The views of a scene show one set of named points, each view turned or mirrored, and shifted as a whole, with a little noise and some points left out.

Scene 1
View 1
K798: [ 31  20  12  13  14  -3 -17 -20  -5  20 -17   4  -4  -5  -7  11  -1   2
  13   6  -7 -10 -27  12]
K870: [  7   9   4 -14   7   0 -20  -1  -5   0  -2  -7  16  10  12   9  -5  20
 -18 -11  -3 -11  -9  10]
K348: [ 11  17   1  -6   5   7 -19  -3  -4   7  -3  -8  14   8   0   6   0  15
 -11  -8  -2 -13 -13   7]
K612: [  7   9   4 -15   8  -1 -20   0  -6  -2  -3  -8  18  10  14  11  -6  22
 -19 -13  -4 -11  -8  10]
K42: [ 18   9   7   2   7   0 -15  -8  -1   8 -12  -1   2   6  10  14  -2   7
 -10  -1  -4  -9 -18   4]
K353: [ 31  10  18   2  21 -21 -21 -20 -11  12 -17   6   1  -3   9  14  -9  13
   8   1  -9  -9 -23  23]
K555: [ 32  10  22  -3  25 -28 -22 -21 -16  10 -16   7   3  -4  10  15 -12  16
  10   0 -12 -10 -22  31]
K639: [ 40  17  15  20  17 -10 -14 -24  -4  23 -24   9 -13  -8  -2  16  -1  -4
  16  11  -8 -10 -32  11]
K651: [ 24  22   5  12   7   8 -16 -14  -2  18 -14  -1  -1  -1  -9   8   3   2
   6   3  -5 -12 -24   4]
K734: [  5  14 -15  15 -18  42  -4   4  20  13  -7 -10  -5  14  -2  12  14 -14
 -27   0   3 -11 -18 -34]
K970: [ 10  11  -3   2  -3  17 -13   0   6   7  -6  -7   5  11   4  11   3   3
 -19  -4  -2 -12 -14  -9]
K589: [ -4  -8 -13  -3 -17  28  -4  12  23  -4  -2 -11  -2  23  32  24   5  -7
 -54  -5   2  -8  -9 -36]
K550: [ 38  24   6  36   5  15  -7 -24   9  34 -25   7 -23  -8 -17  14  11 -23
  16  18  -4 -11 -37  -9]
View 2
K798: [ 10  -3  -4   6  13  -4  10 -14  20   6 -19   9  17  32  15  -7 -25 -15
 -11  37   1  19 -11 -23]
K550: [-11   8   5   8  13  -3  -8  -6  18  19 -32  13  19  57   3   8 -24 -11
 -31  53   5  40  -7 -29]
K353: [ 22  -8 -12   0  15  -6  27  -8  21   7  -9   7  17  18  20 -20 -24 -18
  -6  24  -6  13 -12 -25]
K970: [ -7 -11  -1   9   2   5  -7 -15   8  11  -8  -9   5  25   0   8  -3  -9
  -4   7  11   5 -14   3]
K589: [-34 -12   5   5  -6   9 -23   1 -10  29   5 -29  -9  24 -24  22  21  -2
 -11 -28  14   7 -19  20]
K42: [  4 -10  -5   4   7  -1   7 -10  13  10  -7  -4   9  21   7  -4 -10 -11
  -4  11   2   8 -15  -9]
K734: [-32  -6  10  13  -4   8 -31 -13   1  19 -16 -14   1  42 -17  26   5  -3
 -14   9  19  14 -14  10]
K612: [ 12 -18  -8   5   3   1  12 -20  12   2   0 -11   5   7  12  -6  -7 -13
  10  -3   5  -9 -17   4]
K651: [  3  -6  -1  10   7   0   0 -22  19   5 -17   3  13  31  11   3 -18 -11
  -4  31   8   9 -12  -9]
K870: [ 11 -18  -7   6   4   1  10 -20  12   2  -1  -9   5   8  11  -5  -6 -12
   8  -1   5  -8 -16   3]
K555: [ 29 -11 -14   0  15  -6  31 -11  22   3  -5   5  15  10  25 -23 -24 -18
   0  20  -7   7 -13 -22]
K639: [ 10   0  -6   4  16  -6  15  -5  22  13 -20  12  20  36  15 -12 -27 -16
 -19  41  -4  29 -10 -32]
View 3
K734: [ -8 -16  35  11   7  22  11   6   3  -8  25   1  -9  10   2  -9  19  -6
 -14   9   0 -31  13   0]
K870: [  0   4  -7  -3  -2 -14  14   4  10 -16   5 -15   4  11   3   2 -13 -14
   2  -2  -8  16  -2  15]
K589: [  3  -9  29  -7  12  15  10  -8  34   0  26  12 -32  30  -4   2  15 -17
 -14  18  -8 -29  16  15]
K353: [-20   5 -21  10  -3  -5  14  17 -20 -24 -12 -17  16   5 -13  -3 -14 -14
  -1 -34 -27  24  -5  19]
K612: [  1   5  -8  -5  -3 -14  13   3  13 -16   5 -14   2  13   3   2 -15 -15
   4  -2  -7  18  -2  16]
K970: [ -6  -6  10   5   2   4  14   7   3 -13  13  -8  -1   9   2  -4   2 -11
  -6   0  -6  -4   4   9]
K651: [-18  -5   2  17  -2   8  14  19 -23 -21   3 -14  16  -3  -1 -11   0  -6
  -5 -19 -12   3   0   4]
K348: [ -3  -1   1   4  -2  -7  14   9   0 -18   8 -17   8   4   6  -4  -6 -10
   0  -2  -4  10  -1   8]
K798: [-23  -4  -6  18  -2   7  14  22 -30 -23  -4 -15  20  -3  -8 -10  -3  -8
  -5 -31 -19   9  -2   7]
View 4
K734: [ -6   8 -12  -1  -5 -19 -43  -5  -7  19  -8  -5 -17  -5  24  -6  -3  -9
  26   5   7 -40  16 -17]
K970: [ -5  14  -9  -2  -1  -5 -20  -1 -10   2   2   2 -12  -5  11  14   0  -9
   7   4  -5 -19  10  -8]
K870: [  1  15 -10  -1   1   8   1   7 -10 -13  11  12  -8  -8   3  31   7  -9
  -9   4 -15 -11   7  -5]
K798: [-29  20   3  -6   8  -1 -17 -12  -4 -17  -1 -20  -3  -3  -4  20 -15 -13
  -2   8  -6  13 -15   9]
K651: [-26  15  -5   0   5  -4 -20 -10  -1 -12   1 -18  -3  -4   0  17 -12 -14
   4  10  -3   1  -9   2]
K555: [-15  26   7 -11   9  12  10  -4  -9 -23   9  -2  -3  -3 -10  37  -6 -10
 -20   4 -19  23 -10  14]
K348: [ -9  11 -13   3   2   2  -8   5  -6 -12   8   3  -6  -7   4  25   4 -10
  -2   7  -9 -12   2  -7]
K612: [  2  18  -4  -4   1   8   3   5 -14  -9   9  15 -11  -5   3  30   6  -6
 -10   2 -17  -7  10  -2]
K353: [-20  27   9 -11   9   8   2 -10  -8 -21   5  -8  -4  -2  -8  30 -12 -10
 -15   5 -16  22 -11  15]
K42: [ -9  20   1  -7   3   1 -11  -4 -10  -5   2   0 -10  -3   3  21  -5  -8
  -3   4 -10  -2   2   2]
K639: [-36  26  13 -14  10  -6 -22 -24  -3 -14  -7 -31  -3   2  -5  14 -26 -12
   1   7  -3  24 -20  16]
K550: [-40  20   7 -11   8 -17 -46 -28  -2  -2 -15 -40  -6   2   4  -1 -30 -15
  17  10   8   9 -17   7]
View 5
K550: [ 41  11  25 -20  17   0  12  10 -18  19  -8   6  -6 -31 -17 -10 -11  -2
  17   4   0 -33  -7 -29]
K612: [-11  -4  22  -3  12   2 -22  17   6   2   5 -18  -9  18  14  13  20 -15
  -8   8  18  21  11  -2]
K589: [-27  16   8  16  -2 -12 -13   1 -13   9  17 -22  18 -15   7   3  27 -43
 -27 -12   6  30 -22 -60]
K734: [  3  16  19  21   5 -23  -3  -4 -12  17  10 -10  14 -28  -1   0   8 -28
 -10  -9   0   9 -15 -45]
K798: [ 28  -1  28 -26  20  10  -4  21  -3  10  -9   0 -18  -4  -5   1  -2   3
  15  14  10 -21  11  -1]
K870: [-10  -5  23  -2  11   2 -19  16   5   3   4 -16  -8  16  12  13  20 -15
  -6   8  16  19  12  -2]
K555: [  7 -11  25 -35  19  24 -17  28   4  -1  -7 -10 -24  21   6   9  12   1
   6  17  18  -5  17   9]
K348: [  1   0  25   3  12  -5 -16  12   4   7   3 -12  -6   6   9   9  11 -12
  -2   6  13  13   9  -3]
K970: [  1   7  21   6   9 -10  -9   7  -7  11   6 -11   3 -10   4   4  11 -21
  -6  -1   7   9  -3 -26]
K353: [ 12  -7  24 -35  18  23 -11  27   1   2  -7  -7 -22  12   3   4   9  -1
   8  16  16  -9  12   2]
K639: [ 29   0  24 -36  19  17   0  23  -8   9 -11  -1 -18  -7  -8  -4  -3   3
  15  13   9 -26   5 -11]
K42: [  1   2  21 -14  13   7 -11  17  -4   6   1 -12  -8   2   4   5  12 -13
  -1   8  13   3   3 -14]

Which points are out of place in each view (at most two, in the order of its rows)? Write - if all are in place.
view 1 -> K555, K589
view 2 -> K651
view 3 -> -
view 4 -> K612, K639
view 5 -> K798, K970
